A landscape with many valleys, sampled at points; each row gives a point and its height.
From any point a ball rolls to the lowest of the 2 points nearest to it. It stops when none of these is lower. Distance is the straight distance between rows; heights are no part of it.
J744: [-14 27 35 -29 -21 -5 -15 62 -34 7 6 -4 5 7 -7 -34 -9 -2 -10 51 -66 21 -42 35 -25 26 -21 39 -44 -7 -24 11 -1 51 12 25 50 32 -5 -25 -45 20 -35 -38 19 0 21 13 4 27 12 -9 -3 -40 8 3 10 -11 30]  h=76.1
J799: [-12 9 -26 -35 14 7 5 13 38 54 -20 11 -54 51 53 18 2 67 -18 -36 79 -55 36 -4 64 40 -9 -20 19 6 23 -15 10 -44 18 -23 6 26 10 10 97 15 44 47 -9 -13 -69 18 -5 -29 -34 -43 83 50 -8 14 -87 52 -31]  h=45.1
J583: [-39 19 -22 -50 -30 18 25 2 -89 29 8 73 -3 -5 -43 12 -15 -12 20 -31 6 22 -41 42 -24 19 -49 21 -17 8 -41 2 -4 17 0 12 -6 38 -29 -42 -22 18 -2 10 27 -6 -27 -17 17 -16 -20 4 59 1 4 23 -4 -5 -44]  h=49.3
J836: [-19 -27 -20 1 -20 -12 31 -36 -60 7 18 9 -12 -68 -29 -6 0 -41 4 -9 -22 26 -2 -28 -33 -47 -15 -13 5 3 4 0 -7 46 25 -8 11 -20 6 -16 -46 -8 -31 -34 15 52 41 -21 17 11 5 -14 -38 -10 15 11 -12 -42 6]  h=45.6
J633: [42 0 -58 35 36 7 -24 -11 76 -22 21 10 -10 15 49 16 22 -18 38 -35 19 -2 58 -47 24 -21 -13 -23 -10 22 -13 14 15 -37 26 25 -1 -24 45 31 49 -35 55 31 -29 -47 -26 21 -24 -23 -15 5 0 -7 -8 8 -21 -6 7]  h=68.8
J975: [5 24 -7 -21 -13 18 4 32 -32 -30 28 69 36 -6 -1 18 6 -11 39 9 -65 40 -11 9 -41 -14 -93 42 -78 8 -61 22 -2 46 -2 21 24 21 8 -63 -27 -15 14 -2 10 -34 12 17 -9 -25 -19 5 41 -72 -2 -3 -3 20 45]  h=50.9
J927: [25 -65 -38 -17 35 30 -19 -26 59 24 -16 9 5 21 22 51 42 27 19 -5 61 -10 30 -51 4 14 -53 -52 -66 18 -26 1 20 -31 -11 -15 -34 -7 18 12 38 -62 28 28 -42 19 -47 31 -12 -49 -30 12 74 5 -6 2 -37 34 -46]  h=39.6
J102: [-46 -21 19 -67 -32 9 16 -21 -42 53 -33 14 4 19 -47 15 -8 38 -28 12 57 -15 -48 12 -19 31 -13 -35 -30 -3 -19 0 -1 -20 -31 -43 -28 30 -33 -20 5 7 -11 -4 2 42 -35 -13 15 -22 19 -15 99 44 7 -12 -20 55 -45]  h=22.0
J188: [35 63 -46 54 6 4 -1 31 45 -60 53 29 -3 11 36 9 9 -16 35 -14 -39 -10 49 28 28 -27 -2 40 45 12 -14 21 6 -18 22 41 19 -6 9 5 53 2 44 48 16 -114 2 9 -34 -22 -4 11 -41 3 -31 -2 20 -12 44]  h=64.9
J115: [-12 13 -53 19 22 19 -9 -5 -69 -25 22 77 -15 -2 14 36 52 -38 41 -36 -25 13 7 49 -9 16 -31 68 9 -3 -19 25 7 40 57 25 1 38 -34 -30 21 11 28 36 14 -26 19 -3 -11 -57 -15 44 -33 -28 -17 43 -1 -14 -27]  h=71.1
J325: [-6 -44 9 28 1 -8 11 -25 15 -15 -26 -42 1 -12 -10 -1 4 32 -52 -3 21 -29 6 22 17 12 90 -1 66 -20 25 -8 -24 -37 -54 -55 -48 -26 -37 44 10 8 -45 7 6 52 8 -7 15 26 30 13 -29 48 -9 -6 23 -9 -43]  h=30.5
J746: [27 -63 -32 -14 27 24 -29 -13 19 26 -1 30 8 2 10 51 42 -5 29 1 36 10 3 -46 -23 8 -87 -32 -106 30 -39 9 41 -4 7 6 -20 12 32 -21 -1 -48 21 10 -27 16 -29 26 -8 -58 -6 21 63 -19 12 7 -34 34 -22]  h=44.4
J420: [10 -28 -23 69 1 25 19 -66 -2 -28 0 47 53 -64 -34 30 -10 -44 20 -24 -11 53 15 -34 -43 -55 4 -30 -7 19 -8 -11 -46 -6 -60 -25 -15 -52 -32 6 -34 -22 -12 4 -21 17 -1 -25 3 3 -1 26 -9 -39 1 27 26 -32 1]  h=26.2
J920: [7 33 15 -22 17 -22 -14 17 40 3 -21 -78 -47 41 43 -41 12 15 -37 -8 37 -60 -3 -8 65 28 31 -7 39 -15 59 -17 33 -18 56 9 -11 13 28 38 64 12 37 13 3 -22 -14 -11 -9 12 -10 -27 -17 52 8 -19 -52 35 7]  h=52.7
J370: [13 -38 33 -17 -3 -20 -9 -30 70 -5 -27 -31 39 19 29 5 -37 52 -1 -10 57 -13 35 -61 18 -17 33 -65 -24 0 7 -1 4 -61 -58 -59 -34 -46 36 31 27 -37 0 8 -49 13 -27 3 8 32 -24 -20 74 28 1 -52 2 45 17]  h=22.1
J895: [-22 -66 56 -10 3 -43 -23 3 -36 33 -13 -81 -30 -19 -34 -34 10 9 -75 65 -3 -19 -26 14 -10 25 39 6 15 -26 25 -10 17 25 11 -34 5 4 -12 4 -58 23 -62 -66 43 95 61 -17 42 15 49 4 -56 6 9 -9 -19 21 -22]  h=37.9
J482: [17 -7 -36 30 -9 4 -43 34 8 -47 58 64 1 3 38 -24 4 -1 32 10 -49 12 9 10 -23 16 -30 66 -33 51 -50 27 -21 61 26 25 59 -31 41 5 5 -24 -28 0 -38 -21 46 19 -13 39 -19 36 -66 -74 -48 30 20 -4 35]  h=68.7
J235: [13 -47 53 -6 -19 -14 3 -22 54 -15 -22 -46 45 -3 5 -1 -36 41 -20 20 21 -13 15 -26 -4 -13 39 -33 -10 -8 13 -5 -3 -48 -73 -62 -27 -39 5 34 9 -20 -35 -10 -30 37 -5 10 5 33 19 -11 40 21 15 -52 18 35 19]  h=28.3
J621: [20 86 -15 54 17 -5 32 32 35 -34 34 -21 -23 16 11 -11 24 -29 14 -7 -26 -23 34 32 55 -19 46 19 88 -16 15 11 6 -24 24 48 0 18 -2 19 40 17 44 40 43 -116 0 -14 -45 -21 -4 4 -62 47 -12 -8 18 -15 32]  h=62.6
J396: [-5 -53 1 35 41 40 3 -36 -10 -33 -79 -24 34 2 6 51 70 -11 -37 8 21 -32 3 50 1 46 41 10 44 -31 37 -10 -7 -16 -16 -51 -49 24 -82 -2 20 -2 10 36 13 14 19 -15 9 -52 -8 57 -25 -4 -29 26 17 14 -66]  h=45.9
J727: [-11 112 0 -48 -18 9 2 73 -13 -3 47 8 -51 59 18 -49 -15 20 29 28 -50 5 -34 46 31 14 -4 62 20 -23 -6 0 -3 28 38 76 34 39 -2 -25 -15 37 5 12 12 -67 -10 1 -16 28 -19 -4 -29 5 -24 7 25 -20 -3]  h=73.0
J408: [35 24 -56 11 25 4 -42 31 50 -17 32 26 -53 28 66 -1 26 -12 22 -46 21 -25 36 -27 32 8 -47 17 -16 32 1 6 27 -7 62 48 24 -4 48 30 70 -25 48 34 -29 -56 -16 24 -10 -6 -32 0 -18 -3 -29 24 -56 19 18]  h=66.7
J155: [4 68 1 -1 4 0 9 34 38 -20 -2 -25 -9 29 23 -14 -11 5 10 1 1 -27 12 7 38 -13 35 -6 53 -15 21 -11 5 -49 0 25 -1 18 7 17 38 25 35 29 18 -63 -22 -5 -24 -4 5 -12 1 42 5 -23 9 -7 23]  h=59.7
J603: [-42 -20 59 -3 -6 -28 3 -16 -43 39 -42 -66 -14 10 -49 -28 -15 25 -67 52 6 -9 -45 47 -1 22 76 11 49 -26 15 -18 -19 2 -34 -31 -29 -6 -56 4 -62 40 -56 -38 29 78 26 -8 33 29 48 7 -47 21 -5 -6 22 7 -45]  h=31.3
J141: [-3 6 61 -14 -26 -29 30 7 -16 20 0 -64 -10 -18 -41 -48 -43 6 -43 30 -42 14 -21 -19 5 -30 35 -8 34 -33 13 -14 -10 30 1 10 20 -13 3 4 -58 22 -28 -72 29 53 32 -9 -2 46 31 -45 -49 3 27 -18 9 -23 24]  h=35.9
J640: [-31 -39 30 -12 -21 -8 14 -49 -38 12 -40 -16 8 -11 -43 -6 -11 21 -52 8 35 -10 -20 24 -6 6 69 -14 38 -15 9 -18 -27 -29 -60 -72 -46 -23 -59 19 -12 15 -41 -7 11 89 3 -32 33 11 24 -2 -2 39 -11 -9 5 14 -56]  h=22.5
J470: [0 -15 65 -18 -13 -5 -2 19 49 -7 -35 -45 53 2 -6 14 -42 42 -21 54 -4 -8 -13 -7 -21 2 8 -30 -39 -9 -4 -12 1 -47 -70 -55 -8 -5 -4 4 -2 -8 -15 -1 -23 9 -22 22 -10 13 18 -16 72 4 32 -59 35 58 44]  h=33.4
J300: [15 29 -18 50 -7 -20 25 -36 45 -15 27 22 17 -13 -6 -11 -43 -11 18 -66 39 -4 75 -46 37 -71 56 -61 54 24 20 3 -27 -50 -35 -26 -25 -60 44 32 28 -2 22 27 -22 -35 -27 -25 -9 34 -17 -37 20 22 -1 -25 14 -50 15]  h=31.9
J585: [30 23 2 46 -7 -26 1 -14 83 -19 3 -15 34 12 38 -16 -64 13 16 -45 50 -13 69 -49 45 -56 62 -63 39 16 27 3 -7 -52 -39 -31 -17 -42 64 35 41 -3 38 22 -20 -54 -26 -19 -1 43 -40 -32 26 13 9 -37 11 -22 52]  h=36.3
J465: [-11 -41 -12 -10 0 -2 43 -55 -41 12 15 -14 1 -62 -29 4 24 -38 7 9 5 16 5 -69 -18 -55 -29 -54 -14 -17 28 3 11 21 25 -12 -12 -23 17 -18 -39 -34 -10 -30 12 72 45 -29 9 -27 -3 -17 -20 4 33 -11 -41 -14 -1]  h=41.1
J652: [28 -10 46 30 -14 -33 11 -24 69 -24 8 -54 49 -19 6 -18 -73 25 -14 -20 6 3 42 -45 25 -59 52 -36 41 -6 44 2 3 -26 -37 -24 -5 -41 56 46 6 -8 -4 -23 -14 -2 -4 -2 -6 55 -4 -47 -8 -8 29 -48 16 -25 58]  h=40.8
J982: [30 -15 -52 38 22 20 6 -36 19 -32 32 43 38 -23 -6 29 23 -44 53 4 -34 45 24 -63 -31 -48 -71 1 -56 24 -35 20 -2 34 8 38 6 -35 28 -15 -13 -44 28 -4 -27 -15 6 15 -27 -31 -5 16 -12 -59 -12 10 -4 -9 28]  h=51.9
J955: [47 6 -19 26 15 -15 -65 49 74 -20 29 -11 -43 25 66 -33 10 7 4 -36 12 -27 18 -27 27 32 -13 10 -12 46 8 4 21 -4 40 29 31 -23 66 54 50 -24 9 11 -33 -52 3 27 8 46 -21 7 -50 -7 -6 17 -27 1 43]  h=64.5
J386: [28 48 -2 11 -13 -20 -15 31 51 -34 16 0 34 1 39 -8 -76 6 23 -23 -19 3 29 -29 19 -40 -16 -8 -6 22 12 -12 -7 -12 -1 20 40 -27 70 18 23 -6 29 -2 -24 -75 -8 10 -9 44 -33 -32 13 -19 10 -26 7 -10 77]  h=60.2
J869: [-38 7 27 -34 -1 13 5 -11 -43 23 -43 -44 -2 24 -38 -6 18 -16 -28 56 -2 -16 -47 39 -15 36 16 4 4 -50 14 0 5 -5 8 -10 -26 41 -44 -22 -31 34 -4 -24 30 38 0 -11 9 -39 24 16 14 15 5 4 8 8 -38]  h=53.3
J87: [-38 -43 14 3 28 10 -6 -24 -56 8 -61 -32 14 7 -26 25 45 -24 -33 30 22 -22 -28 49 -16 54 37 9 38 -46 29 -4 0 7 12 -33 -36 38 -64 -13 -17 24 -4 -2 35 48 25 -28 19 -41 11 39 -26 4 -3 25 7 9 -55]  h=50.0
J340: [23 -50 -38 -2 35 15 -20 -35 68 21 2 8 5 3 4 33 19 19 40 -28 58 17 44 -83 9 -22 -24 -68 -44 38 -35 -7 -14 -48 -43 -22 -27 -45 39 26 23 -71 27 29 -60 2 -59 25 -9 -3 -28 15 77 -1 -11 20 -22 16 -24]  h=34.2
J8: [23 -54 6 -14 6 -16 -8 -52 57 15 -6 -13 24 3 8 17 -19 29 18 -25 74 15 37 -101 13 -38 -14 -81 -56 17 -2 -2 0 -44 -46 -27 -28 -51 54 21 6 -62 12 9 -64 26 -43 9 3 27 -33 -16 79 7 1 -14 -21 33 2]  h=28.6
J720: [3 44 50 -57 1 2 25 8 12 12 -21 -31 24 32 -2 14 -20 17 0 32 -4 -17 -16 -31 -2 -22 -31 -33 -53 -36 18 -13 30 -33 -2 25 -10 32 24 -26 0 6 46 -6 1 -13 -37 -5 -29 -21 -8 -56 80 14 37 -56 -20 52 41]  h=34.1
J802: [-9 -27 -19 -52 19 15 -2 -10 14 32 -20 2 -33 37 25 31 25 47 -25 -4 62 -54 9 -10 31 43 -28 -21 -8 -4 16 0 25 -27 22 -23 -23 32 -2 14 67 -10 26 21 -15 23 -31 9 -5 -49 4 -14 78 41 -1 3 -62 42 -52]  h=40.2
J201: [18 -3 11 -10 15 28 -35 31 -7 -25 -11 27 34 5 20 27 39 -20 21 26 -49 14 -25 34 -33 18 -61 46 -76 -6 -34 23 22 8 16 13 13 39 -12 -55 -5 2 15 -2 17 -19 1 30 -5 -69 17 8 22 -54 9 -8 5 22 34]  h=46.9
J293: [-8 -9 42 -35 -22 -29 40 -37 -14 6 4 -69 -14 -27 -39 -36 -30 2 -32 14 0 5 -3 -52 13 -60 31 -42 29 -41 50 -11 0 4 11 -11 -8 -29 22 7 -35 -6 -17 -59 19 75 32 -39 12 30 22 -67 -36 33 21 -43 -20 -3 11]  h=29.5
J678: [-33 -78 7 -12 -16 22 -44 -2 -60 50 -33 59 35 -2 -26 40 10 -6 -1 -2 45 14 -36 33 -48 63 -69 3 -95 31 -42 5 35 13 -19 -45 8 51 -33 -57 -14 -2 -32 -2 18 19 -10 8 50 -23 -9 49 67 -34 21 47 -6 22 -29]  h=28.8
J384: [-19 25 -35 43 18 17 21 -33 -74 -28 -7 52 26 -23 -7 44 40 -67 35 -24 -35 39 9 34 -32 -8 13 40 18 -21 -7 2 -19 37 27 18 -5 20 -53 -37 -14 25 29 20 22 -20 24 -23 -14 -33 -9 35 -50 -35 -16 27 19 -18 -4]  h=68.9
J689: [-34 -41 -3 -19 -27 -4 12 -35 -18 27 -25 20 -5 -20 -23 15 -4 27 -18 -19 43 -12 -17 8 -10 10 15 -27 -2 6 -9 -21 -20 -31 -36 -49 -30 -16 -34 14 15 4 -26 9 -2 51 -25 -13 26 -1 17 -4 61 44 -2 9 -8 8 -58]  h=10.6
J287: [-37 16 -38 -17 -3 5 1 27 -58 29 9 42 -81 12 -7 -9 26 8 -8 -42 6 -2 -13 63 19 46 19 42 60 7 -6 -6 -22 33 57 13 23 28 -32 6 28 26 -16 19 5 3 4 -8 10 4 -4 12 -34 38 -17 45 -3 -49 -68]  h=65.7
J918: [-5 26 22 -16 -14 -5 -35 80 -22 -36 32 32 1 17 36 -28 23 0 5 38 -82 9 -37 65 -26 48 -30 76 -43 11 -30 27 -3 67 29 30 59 37 -2 -27 -20 16 -41 -12 16 -19 40 20 -6 14 0 23 -38 -73 -26 7 19 2 39]  h=77.4
J947: [-19 -5 -39 11 25 22 6 15 -31 18 -10 25 -56 -2 13 22 54 -2 -8 -36 26 -28 -3 55 19 54 16 33 48 -3 14 -2 -6 8 49 -6 1 43 -53 18 48 20 13 34 1 -2 -2 1 -2 -50 2 29 -10 24 -12 40 -10 -26 -66]  h=68.0
J162: [45 -7 -2 33 1 -21 -61 44 77 -33 29 -7 13 -1 51 -14 -54 24 17 -15 -12 7 26 -31 3 -2 -9 7 -18 51 -7 -4 9 2 -13 20 45 -37 73 40 17 -18 -4 -10 -38 -49 12 31 2 67 -8 4 -23 -41 1 -6 16 -13 72]  h=62.2
J790: [16 -8 66 -3 -1 15 -8 32 43 -15 -37 -35 64 -9 6 21 2 2 -24 66 -49 13 -19 10 -37 13 -24 -1 -74 -15 -16 4 7 -17 -38 -23 7 27 -13 -34 -17 -4 -4 -25 -2 4 -4 27 -13 -26 26 -16 54 -36 38 -43 23 38 50]  h=38.5
J851: [7 -10 -53 30 43 31 -2 -1 -11 -11 2 38 -33 3 23 42 70 -22 12 -33 10 -19 18 33 8 25 -5 38 28 -4 -1 17 8 4 50 7 -16 39 -38 2 47 0 38 49 11 -26 2 9 -21 -78 -4 38 -14 -5 -8 42 -13 -5 -43]  h=70.0
J619: [3 -34 12 28 12 -3 -17 1 25 -19 -30 -45 5 -5 21 -3 21 27 -40 8 5 -33 -4 25 4 39 54 18 35 -6 22 -8 -5 -26 -32 -33 -17 -8 -22 45 17 7 -33 12 -1 13 15 12 10 3 35 30 -25 18 4 -6 26 -1 -17]  h=36.0
J653: [-4 69 -22 53 -13 -1 54 -29 -9 -15 45 56 4 -41 -40 1 -33 -26 25 -59 8 16 51 -10 14 -70 41 -19 63 20 -3 -12 -48 -24 -27 -6 -4 -48 10 15 10 17 11 23 -16 -40 -28 -36 -29 24 -9 -32 16 34 -15 -23 31 -65 5]  h=25.1
J805: [-7 18 14 43 1 -12 6 7 -55 -18 -6 -1 18 -19 -4 -6 11 -33 -10 17 -68 27 -13 46 -21 12 53 57 43 -10 -1 -1 -33 60 3 23 28 10 -50 -9 -51 41 -27 -18 27 -14 41 -3 -4 28 10 19 -88 -46 -19 30 50 -30 16]  h=64.7
J254: [-20 80 -9 -59 -13 18 29 25 -48 26 18 47 -26 31 -24 -2 -23 11 32 -2 -12 6 -27 40 -6 1 -23 31 15 -19 -21 3 -3 -11 -8 45 -6 45 -39 -34 -14 35 24 24 11 -40 -48 0 -7 -26 -13 -12 51 28 2 9 18 -6 -35]  h=44.9
J549: [32 -4 -16 32 10 -3 -63 58 40 -49 37 26 -11 1 60 -26 19 8 15 2 -38 -9 -2 27 -13 44 -22 59 -11 50 -15 15 1 32 14 17 51 0 20 26 23 -6 -33 6 -11 -39 26 36 -5 24 7 28 -61 -47 -27 22 25 -6 38]  h=67.2
J952: [9 -15 -54 26 6 10 -38 6 -34 -45 40 75 -4 2 25 9 45 -38 49 -13 -37 11 4 20 -33 19 -43 62 -29 28 -36 26 -2 60 47 21 26 0 5 -18 15 -16 1 14 -13 -12 34 12 -9 -21 -13 52 -57 -54 -42 46 3 0 5]  h=70.6
J656: [-34 65 1 0 -19 1 11 22 -81 12 6 29 -25 16 -27 -22 -6 -20 14 9 -46 21 -37 70 -14 20 38 55 46 -27 -13 0 -31 60 20 42 24 30 -55 -32 -53 47 -13 0 24 -10 21 -10 3 20 -7 22 -69 -12 -27 33 46 -43 -34]  h=62.4
J10: [-23 -63 -7 8 -16 15 -17 -34 -44 25 -16 45 29 -47 -21 27 4 -26 15 -8 11 30 -24 -4 -49 4 -47 -12 -56 25 -26 -8 5 19 -22 -30 2 -3 -18 -30 -35 -8 -36 -14 6 38 8 -5 42 -3 -6 29 23 -40 20 35 -6 -11 -14]  h=36.2
J256: [-22 52 11 -19 13 14 15 21 0 9 -20 -39 -15 38 -10 -12 10 6 -11 43 -9 -25 -26 32 10 15 30 14 47 -51 28 0 1 -29 1 23 -24 44 -38 -3 -1 39 14 15 15 -11 -20 3 -15 -36 22 5 4 38 5 -4 18 -3 -21]  h=56.5
J499: [-21 21 18 -24 -5 -41 -3 23 -14 37 -8 -66 -95 29 -17 -58 -2 20 -43 -13 21 -27 -35 15 47 29 58 7 67 -8 33 -22 6 21 59 20 1 -7 2 35 -2 38 -12 -26 22 38 15 -9 14 50 34 -28 -62 52 -1 -13 -5 -17 -35]  h=59.0
J307: [49 -58 -24 48 20 6 -23 -28 72 -29 21 -23 28 -20 5 8 -2 -12 21 -11 3 22 47 -55 -11 -48 15 -27 -9 25 -14 7 -9 -24 -38 1 -2 -60 40 50 2 -53 1 -5 -38 3 -1 20 -1 20 7 20 -23 -24 -4 12 18 -28 21]  h=51.6
J324: [13 -49 -31 23 -6 -16 14 -52 11 4 34 12 -3 -44 -17 -7 -17 -21 19 -37 18 37 31 -65 1 -64 -16 -38 -6 33 -3 -4 -17 -2 -18 -4 -1 -64 43 21 -25 -47 -20 -19 -41 45 4 -1 18 38 2 -13 -15 -8 3 21 -9 -32 7]  h=55.2
J455: [-4 93 7 -7 10 0 -18 94 11 -9 43 -18 -77 54 31 -57 18 23 -1 19 -32 -21 -40 67 53 46 18 73 60 -1 15 4 7 21 40 63 31 53 -14 5 10 29 -13 38 17 -77 4 12 -2 14 9 30 -74 22 -25 12 23 -12 -1]  h=71.2
J167: [2 35 -32 62 0 12 45 -56 -18 -29 38 71 34 -63 -52 25 -25 -47 31 -50 -5 32 38 -26 -18 -68 -1 -16 26 24 -12 -2 -54 -11 -39 -2 -9 -54 -6 3 -10 -9 13 27 -22 -29 -17 -31 -22 0 -10 -2 16 -11 -9 -5 33 -50 5]  h=17.6
J457: [-10 59 44 -32 6 -26 -13 39 26 23 -17 -104 -62 62 4 -62 -17 30 -50 25 17 -46 -46 6 57 39 35 -4 47 -33 54 -20 27 -4 43 29 1 27 27 26 16 36 4 -11 9 -6 -12 -13 0 34 15 -19 -34 51 1 -20 -21 27 6]  h=55.7
J663: [-7 91 36 -60 -25 5 3 74 -4 13 18 -16 -17 44 6 -45 -37 27 3 57 -58 18 -49 34 3 24 -12 37 -18 -25 -2 3 6 20 6 60 38 41 -7 -39 -42 35 -8 -21 4 -42 -14 20 -8 24 6 -24 4 -2 -2 -14 26 -7 20]  h=74.5
J467: [-17 -25 -27 -15 -61 -12 5 14 -40 5 48 73 -8 -48 -13 -20 -48 11 20 -37 -11 39 -10 0 -30 -15 -56 12 -33 64 -47 -3 -33 52 -8 3 50 -45 40 -19 -44 -19 -57 -15 -22 27 36 3 25 77 -21 -22 -8 -31 -15 8 10 -22 9]  h=52.5
J778: [64 -59 0 76 21 -1 -12 -13 104 -55 -1 -53 57 -7 30 7 5 6 -2 8 0 -11 50 -20 7 -15 47 -14 26 15 10 22 -1 -49 -67 -21 -24 -45 24 62 19 -35 -16 13 0 -32 -6 26 -15 11 5 49 -40 -4 -4 -8 42 -12 30]  h=48.0
J430: [-35 52 9 -28 -21 -5 15 9 -79 55 -6 -4 -47 28 -46 -36 -9 -22 4 28 -19 16 -61 44 -14 36 25 30 32 -49 3 0 -1 53 42 44 0 39 -54 -42 -76 48 -5 -33 27 16 18 -7 9 -1 2 13 -52 17 -13 30 34 -36 -56]  h=60.0
J878: [7 -24 7 -50 18 12 3 -26 33 5 -46 -36 22 54 23 29 24 45 -21 22 60 -58 22 -23 28 19 -14 -51 -32 -25 24 7 31 -37 -13 -49 -44 3 0 18 64 -33 21 22 -30 31 -21 0 -20 -36 -11 -16 79 49 -13 -46 -54 85 -26]  h=34.7
J715: [-8 -3 49 -3 -5 -40 -8 32 -28 25 -6 -71 -34 -13 -19 -50 -4 3 -55 45 -47 -4 -39 21 -3 33 43 29 34 -16 13 -14 -4 45 15 18 23 5 -9 11 -64 33 -45 -58 35 35 41 3 10 40 45 -1 -69 -12 12 -11 21 -16 9]  h=41.0
J383: [3 -50 -4 -15 -3 -20 32 -57 -8 -1 13 -47 -18 -37 -13 -11 13 -18 -16 0 10 -11 31 -53 7 -47 22 -48 14 -25 45 -4 16 -4 19 -27 -26 -40 20 11 -25 -38 -13 -33 5 76 41 -31 17 2 11 -21 -35 24 19 -22 -34 1 -12]  h=36.1
J144: [-9 -58 -3 42 26 32 -30 -28 9 -12 -55 6 33 -12 20 43 36 2 -19 -1 25 -13 -3 50 -19 40 37 12 15 0 12 -12 -14 -32 -38 -48 -28 2 -67 12 17 10 -16 30 -5 5 -2 5 18 -20 16 62 -7 -12 -14 38 30 -8 -46]  h=41.9
J939: [-36 -62 9 -52 -26 15 -5 -14 -47 63 -24 41 7 2 -40 36 -1 33 -22 1 70 5 -50 20 -34 59 -54 -21 -69 25 -31 6 21 -10 -27 -47 -11 51 -26 -44 3 -5 -17 -5 8 26 -26 6 36 -28 11 5 109 24 32 16 -21 53 -44]  h=20.0
J792: [20 -6 45 5 22 32 -38 38 22 -32 -42 -4 66 9 22 44 32 -16 0 54 -37 15 -29 51 -36 24 -38 31 -84 -17 -25 14 21 -21 -21 -11 -9 49 -42 -70 -8 2 6 -1 21 -2 -12 29 -5 -82 22 13 42 -55 20 -24 29 36 27]  h=43.1
J249: [17 16 -5 1 2 9 43 -20 8 -34 17 9 33 -33 -9 13 9 -44 18 11 -57 21 14 -46 -19 -47 -43 -11 -19 -16 10 5 1 23 24 26 5 -16 27 -1 -11 -15 31 -23 2 -14 25 2 -31 -21 -1 -23 -7 -27 21 -23 -12 -9 46]  h=55.4
J207: [-4 86 24 -85 -12 1 27 27 -14 40 6 2 -18 48 -7 -9 -29 18 17 19 -7 1 -28 -3 9 -10 -40 9 -17 -30 -1 -9 26 -24 7 61 8 44 16 -39 -14 34 44 1 3 -36 -49 -1 -12 -6 -21 -48 67 27 14 -25 -9 23 18]  h=39.7
J800: [1 38 -9 10 8 -5 -30 71 23 -18 17 -8 -40 17 38 -30 6 22 -9 -4 -25 -25 -16 42 26 43 16 49 43 27 8 -10 2 3 18 23 35 17 4 29 37 14 -21 23 11 -53 12 17 1 25 22 26 -44 11 -18 0 13 -12 12]  h=69.3
J618: [-10 -84 -12 29 -4 15 5 -67 -34 20 -6 36 29 -65 -39 17 -7 -29 12 -18 26 47 -2 -30 -41 -37 -19 -34 -41 28 -23 -17 -13 4 -52 -47 -11 -40 -27 -22 -55 -23 -42 -15 -5 71 13 -23 45 5 -5 37 -7 -34 14 43 -7 -20 -18]  h=33.8
J135: [39 -47 -21 22 19 22 -18 -16 24 -7 -1 29 41 -20 -3 41 30 -28 44 20 -20 41 8 -43 -42 -28 -80 -17 -97 29 -45 9 18 22 -4 16 -6 -4 18 -26 -20 -46 12 -13 -17 15 5 31 -6 -44 -1 31 12 -62 10 16 -9 7 18]  h=48.9
J520: [64 -53 42 43 3 -30 3 -15 105 -44 7 -84 52 -10 23 -29 -35 26 -28 8 5 1 46 -39 21 -23 56 -20 35 -17 39 27 24 -26 -46 -26 -13 -48 50 57 0 -35 -10 -29 -4 7 19 8 -9 46 5 -5 -47 -12 19 -47 14 -3 57]  h=44.2
J436: [-43 -18 -18 -17 -8 -23 8 -1 -63 44 -3 -5 -89 -10 -23 -24 15 8 -29 -29 23 -8 -27 33 21 28 43 9 61 4 7 -20 -10 32 56 -4 -1 -5 -15 17 10 27 -29 -23 19 66 19 -24 22 23 31 -22 -46 56 2 20 -3 -32 -65]  h=62.5
J174: [-46 -1 5 -71 -41 2 32 -13 -94 65 -1 27 -9 -16 -67 -10 -14 -17 0 9 14 11 -55 2 -32 4 -47 -30 -38 -1 -26 4 18 26 4 9 -1 40 -9 -50 -46 20 -5 -34 38 39 1 -24 24 -14 -1 -20 52 24 31 3 -28 2 -22]  h=53.2
J976: [-21 -17 1 -13 -46 -24 13 16 -48 21 22 21 -4 -51 -18 -29 -36 -10 -3 -11 -31 29 -20 7 -23 -26 -16 11 -8 32 -26 -2 -17 51 6 0 45 -23 12 -9 -55 4 -56 -38 6 42 40 -5 22 59 9 -25 -30 -25 5 5 5 -38 15]  h=49.5
J99: [-5 25 10 59 5 14 39 -43 -64 -40 -12 23 55 -54 -33 26 13 -58 14 1 -75 50 6 12 -36 -29 33 17 35 -25 8 6 -44 49 -3 19 5 -3 -55 -27 -48 26 10 -19 23 -11 33 -19 -20 -2 3 17 -71 -47 -9 25 36 -28 37]  h=66.9
J291: [33 38 -63 60 14 13 -10 3 59 -40 40 55 2 11 21 31 3 -25 46 -30 -2 2 72 -16 19 -39 -13 2 14 24 -22 9 -4 -36 -4 31 1 -31 30 13 52 -11 49 52 -19 -95 -10 18 -31 -25 -10 12 11 -8 -29 0 6 -16 29]  h=67.1
J956: [-52 14 5 -40 -41 -10 28 -1 -115 61 -7 17 -31 -15 -66 -35 -23 -32 14 11 -10 30 -55 22 -28 2 -5 -4 1 -17 -17 3 -8 62 29 10 12 22 -35 -51 -74 38 -28 -48 54 49 29 -28 27 2 -9 -7 -22 14 11 23 -6 -38 -38]  h=56.8
J692: [27 26 13 12 -1 -2 18 -8 51 -33 10 2 49 -14 13 11 -42 -7 28 -8 -20 18 24 -62 -13 -59 -38 -31 -31 2 5 -5 -2 -16 -6 14 5 -21 58 0 6 -22 38 -14 -19 -41 -13 8 -24 11 -14 -47 48 -27 21 -37 0 5 69]  h=58.2
J751: [0 11 32 -65 4 -10 20 -29 0 28 -35 -32 15 34 10 21 -10 31 -16 17 36 -40 10 -50 14 -6 -26 -54 -48 -30 26 -14 36 -35 11 -4 -20 9 41 -10 27 -14 39 6 -14 22 -32 -23 -18 -16 -26 -59 82 42 12 -52 -62 80 8]  h=28.4
J742: [2 60 -6 -19 20 -9 0 23 29 36 -23 -25 -47 59 56 -20 -11 36 -32 -45 63 -56 38 4 89 16 23 -14 44 -10 43 -15 22 -37 48 7 4 22 19 21 88 23 55 40 9 -46 -49 -12 -13 -8 -45 -40 27 61 2 11 -70 36 -11]  h=49.1

Two balls start at each pair of points below. Name the first point that both come to, or write never.
J955 and J742 => never
J384 and J851 => J751
J520 and J920 => never
J436 and J956 => J751
J982 and J975 => J370

For each start below, name the point where the ball stops.
J291 => J689
J467 => J293
J778 => J167
J633 => J370
J201 => J370
J976 => J293
J744 => J549

Call two points neighbours if one is among the 2 nearest of the other. Go from one point of each pair to the other, from neighbour to neighbour, staying as low as possible. Name the highest point that can't be avoided.
J689 and J370 => J633
J167 and J293 => J715
J549 and J751 => J115
J689 and J167 => J10
J689 and J939 => J102
